A landscape with many valleys, sampled at points; each row gives a point and its height.
A ball rolls from a point to the lowest of its 2 nearest points, and stops where none of them is lower. Distance is the straight distance between rows; heights are no part of it.
domob height 170: [125 168  96  99 133 137  92 132 112 151 143 131 134 106 130 126  97 159
 135 108  87]
mov height 250: [120  88 120 123 110 171 123 113 122 129 180 156 159 152 217 123  79 140
 138 133 144]
vita height 582: [ 85 109 139 170 110 125 155 108 167 138  70 142 118  88  84 147 161 140
 117 139 152]
rek height 722: [154 200 129  51 186  86 155  89 115 135 184 110  91 103  97 165 176 131
 109 165  75]
bal height 635: [ 95  66 134 151  53 168 141 170 130 147 120 156 134 126 128 138 124  96
 134 127 142]
Dok height 63: [134 164 129  91 136 139 104 117 102  71 140  88 137 115 186 123  90 142
 164 100 135]
kiv height 572: [153 167 150 125 170 144 133 134 119 100 152  26 142 173 138  90 163 126
 111  94 191]
Rirog height 410: [122  94  64 143  92 126 127 123 138 132  63 142 108  82  85 142 157 115
 131 172 147]
ligeb height 757: [ 70  43 144 143  69 151 173 165 125 141 159 171 160 162 155 100  79  95
 134 126  92]
Goruf height 529: [120  87  87 136  91 140 137 125 166 116  94 130 152  95 144 146 144 134
 153 121 149]
rof height 379: [157 161 154  73 159 104 128 128 124 122 153 167  95 118 130 132  93 166
 127 145 123]
Suze height 650: [103 129 139 172 161 175 129 116 122  84 189  66 143 191 196  78 143 125
 124  67 140]
fil height 262: [117 109 144 139 120 176 158 145 129 124 133 162 130 112 158 165 119 128
 158 110 151]
vadum height 435: [123 137 101 109 102  80 121 100 132 157 103 147 163 131  80 136 148 128
 144 178 109]
lipat height 452: [143 195 124  83 174 140 123 145 145 103 158  85  95 135 106  90 114 140
 125  98 102]
Dit height 211: [124 177 141  65 135 102  93 142  83 159 163 147 131 118 140 142 111 175
 146 126  58]
bigu height 247: [153 164 156 144 134 116 125 107 100 160 113 144 114 104  87 126  96 119
  99 131 121]
gak height 116: [138 138 146 129  97 143 121 111 119  95 136  99 168 146 169 111  92 151
 173 126 138]
bilon height 398: [121 143  70 101 119  96 106  84 130 165 105 133 151  87  97 161 149 155
 124 176  74]
pezav height 132: [157 201 127  79 119 124 132 112 117  57 154  41 122 111 151 116 120 148
 140 106 164]
siza height 209: [155 166 115  46 167 141 155 146 101 111 170  83 124 121 167 123 120 125
 124  91 168]
soro height 420: [135 110 138 106 144 132 162 125 141 160 173 118 152 151 168  96  83 123
 125  88 138]
darid height 252: [ 51  57 116 157  74  92 134 158 117 114  50 137 135 143  56 100 159  86
  93 144 162]
riguv height 494: [133 100 164 193 120 129 113 123 131 110 105  85 170 152 130 129 129 123
 104  61 129]
dadet height 315: [ 54  54 132 142  79 114 132 140 129 133  57 143 128 116  79  87 115 102
 115 140 115]
lipof height 208: [ 92 135 151 127 149 114 101 100 105 172 109 151 116 115  79 140 125 116
 104 155 119]
Nupu height 450: [123 128 141  96 150 115 125 125 125 195 172 145 124 121 171 115  91 152
 104 106 135]
Fuza height 155: [ 81  88 122 198  74 111 102 122 114 133  50 147 133 129  75 130 186 106
  84 141 168]
nuf height 343: [169 145  76 103 130  84 101 129 127 183 131 161  86  78 104 132 125  95
  96 125  78]
Mopu height 266: [104 146  76 120 120  98 138 145 125 143  93 194 103 109  74 139 145 114
 107 149  75]
busaz height 393: [131 107 170 221 133 169 135 110 117  80 164 112 154 189 185  81 110 101
 148 117 166]
basag height 484: [119 178  98 132  95 103 114 141 146 148 116 131 166 130 114 152 154 145
 134 123 110]
golin height 361: [ 59  80 102  94  91  78 120 136 118 145  69 178 112  88  87 100 121  93
 131 167 111]
lumab height 304: [117 106 178 138 136 153 123 152 150 113 185 154 144 182 180 111  95 100
 146 103 106]
meri height 416: [157 154 123 119 138 126 107 139 169 127 127 112 107 137  91 105 113 121
 134 112  74]
Gufig height 251: [103  93 153 226  98 127 113 137 107 120  64 120 126 159 101 103 159 125
 107 134 187]
rusa height 425: [173 143 133  99 134 168 100 110 142 118 148  75  99 107 128 132 135 138
 113 151 164]
Tebu height 440: [159 135 183 164 129 153 159 128 146  87 187 104 138 175 171  99 101 104
 139 110 169]
tak height 466: [161 159 147  81 154 147  83 110  90 154 147  98  81  87 118 150 112 128
 124 161  81]
lupas height 285: [158 148 147 148 155 106 117  86 136 137  74 130  90 106  77 103 130 112
 126 147 151]
kuvi height 328: [138 107 124 139 107 120 145 108 108 127  85 156 134 115  60 171 158 121
  79 174 148]
zino height 350: [101 101 159 180 148 157 139 113 119 123 189 126 151 188 205  91 103  85
 147 106 134]
Vozu height 330: [112 137 122 163 108 124 140 145 127 121  72 155 131 136  54 142 155 107
 119 131  84]
nolel height 505: [108  97 114 169 129 157 160 109 136 130 145  95 192 165 182  99 141 142
 147 105 174]
kob height 692: [158 167 125  92 176  78 144  91 148 137 138 135  93  95  99 194 184 114
 124 158  89]
vufi height 249: [141 169 139  32 163  81 110 144 117 154 176 100 106 102 142 147 129 167
 144 137  55]
sovoz height 485: [ 95 157 139 120 157 140 136 100 133 163 153 125 133 144 146 117 125 160
 105 110 174]
Zoti height 527: [132 124 115 183 131 115 132 117 144 140  59  99 141 122  75 134 171 143
 107 128 143]
paker height 535: [ 96 138  95 153  85 140 148 153 158 165 134 162 163 133 132 134 142 144
 129 116 141]
dumed height 448: [199 194 111  83 137  91 116 132 108 126 154 143  91 110  98 165 122 108
 105 150  72]
Sike height 589: [107  54 113 169  86 170 165 156 121 134 105 118 175 160 127 141 151 115
 117 130 170]
fozer height 624: [129 123 114  78 122  73 144 127 132 138 110 180 109  60 107 170 129 136
 184 182  58]
pozev height 121: [140 180 114 111 143 109  95 103 103 113 121 117 143 120 138 137 115 148
 130 111 132]
zotu height 336: [144 125 144  68 157 156  94 151 147 148 181 137  95 136 146 134 119 122
 138 149 125]
nebi height 666: [157 162 152  93 137  66 135  97 139 173 154 151 104  77 131 195 153 123
 127 143  67]
Gis height 253: [ 93 119 110 159  73  95 133 133  98 115  62 171 132  99  64 162 178  81
 103 167 144]
susa height 415: [ 94  90 130 170 154 200 152 129 122 142 128 133 112 156 163  95  99 141
 144 105 141]
zili height 409: [173 171 151  68 150  74 145 114 144 117 161 145 120 113  99 153 118 122
 118 137 120]
vopag height 443: [ 96  74 137 196 119 144 136 130 133 123  92 107 146 156 126  99 104 118
 135  83 115]
funep height 327: [166 171 128 101 185 117 111 111 113 111 107 122  86 129  68 133 141 104
 135 159 128]
Kitev height 784: [ 51  78 171 176  68 163 183 145 118 122 140 170 163 166 144 111 107 102
 115 123 136]
duz height 704: [107  98 147 101 105 110 112 157 143 160 136 168 130 126 123 125 103 126
 125 155 101]
ruvu height 555: [153 144 150 213 141 139 150 118 154  92 106  79 149 142 127 140 163 169
 113  60 131]
Pas height 672: [ 91  94 139 125  74 137 126 162 135 144 105 172 116 102 101 166 132  90
 134 164 121]
gofu height 571: [134 120 108 157 161 134 119 160 127  93  95  75 148 169 112 121 167 124
 139  79 141]
zilug height 610: [151 180 126 158 154 124 138 134 131  88 118  55 130 152 129 147 177 149
 116  61 138]
gogo height 258: [108 123 168 123 130 137 104 166 123 138 173 188 122 143 177 140  86 132
 158 110  98]
Tadus height 406: [152 143 141  70 155  82  99 145 118 159 151 214  86 104 128 149 110 136
 132 164 116]
fom height 546: [106 103 118 193 104 161 178 135 118 146 113 114 172 169 133 107 127 144
 147 129 178]
tama height 210: [ 99 114 153 120 104 141 130 157 129 140 139 215 104  98 167 171 109 148
 154 134 125]
pofu height 473: [ 96  71  83 173  68 155 145 157 144 108  59 137 124  90 113 145 149 117
 123 135 150]
Som height 294: [128 162 140  58 172 118  97 132 142 142 188 111  96 127 128 146 152 144
 120 137 107]
sena height 356: [136 120  52 117  97  90 101 104 135 146  82 154 110  64 115 146 146 116
 134 177  92]
ral height 462: [122 112 112 155 121 128 145 142 138 154 139 118 175 148 185 114 126 101
 142  84 158]
Rada height 474: [155 130  83 151 131 110 126  96 119 126  72 107 125  90  77 156 178 119
 127 137 121]
doto height 381: [179 158  88 103 145 114  90 143 160 136 144 137  86 105 119 112 122 104
 119 122 113]
kir height 326: [134 106 135 211 137 148 110 127 134 125  88  88 125 170 115  89 163 164
 105 126 180]
vev height 215: [123 151 102 100 117 120 122 137 119 150 120 193 125  94 117 155 108 157
 106 129  73]
fosa height 374: [166 166 143 103 175 148 106 104 114  95 120  57  93 132  83 112 155 132
 128 158 156]
Nam height 636: [162  81 137 164 129 143 148 115 117  67  87 115 169 167 133 123 109 137
 102 115 190]
rur height 201: [144 182 120  29 134 120 117 141 116 102 182  52 119 110 175 121 131 146
 132 127 129]
zub height 593: [162  90 138 180 164 152 137 148  93  67 111  79 172 200 137 106 146 154
 115  99 190]
vip height 645: [153 132 125  98 146  63 159 105 127 177 124 176  75  56 114 177 148 122
 146 179  53]
liv height 310: [142 131  74 108 111  74 123 115 129 162 114 205  69  81  94 147 123 108
  92 168  54]
Topez height 169: [101 125 154 151  91 127 128 138 125 130 143 161 168 166 166 101  83 141
 176 145 132]
taz height 598: [146 132 106  95 139 118 145 118 161 129 109 129 118  68 122 157 134 148
 193 153  92]
Bifu height 390: [108  91 127 147 136 140 136 145 135 124  90 153 144 136  90 136 121 116
 113  99 125]
dobe height 478: [169 148 164 133 135 137 123 117 157  89 152 108 127 140 153 114 103 127
 123 105 180]
div height 519: [150 133 148 141 141 139 130 135 165  92 123 106 150 156 129 124 152 126
 139 115 150]
gop height 212: [122 116 130 104 119 122 139 139 139 137 183 173 153 155 192  97  84 160
 158 150 148]
vavi height 434: [155 138 138  97 141 121 100 111  93 159 131 180  71  86 107 165 120 124
 113 180  91]
gamap height 378: [124 102 150 121 169 182 124 143 135 131 158 114 110 151 154 106 109 129
 158 128 147]
rugi height 303: [137 140 130  90 119 152 107 139 109 114 208 147 134 138 215 149  98 155
 111 117 147]
vutiv height 471: [165 136 108 109 130 153  86  95 117 142 114  91 107  89  97 142 133 125
 115 165 101]
soni height 388: [126  97 121 194 142 185 116 136 151 101 113 104 109 171 145  72 122 134
 129 118 170]
zez height 731: [ 82  84 136 134  84 120 132 150 148 126 118 178 157 141 136 112  77 114
 139 102  80]
lev height 526: [118 166 162 123 167 154 147 132 122 127 177  79 136 164 152 119 149 142
 126  95 173]
Kal height 612: [125 150 138 118 155 149 141 120 110  75 186  24 136 175 189  68 127 119
  95  85 174]
Buz height 547: [127  91 140 182 157 138 151 131 115  96 147  64 186 209 169  82 145 133
 141 101 183]
Sen height 570: [166 131 105 109 127 139 143 123 155 116 114 113 125  83 137 135 110 145
 170 117 143]

Where does a ball stop that starts at each point below?
gofu => tama
Nam => tama
vip => sena
ligeb => soro
Kitev => soro
vutiv => lipof
susa => Dok
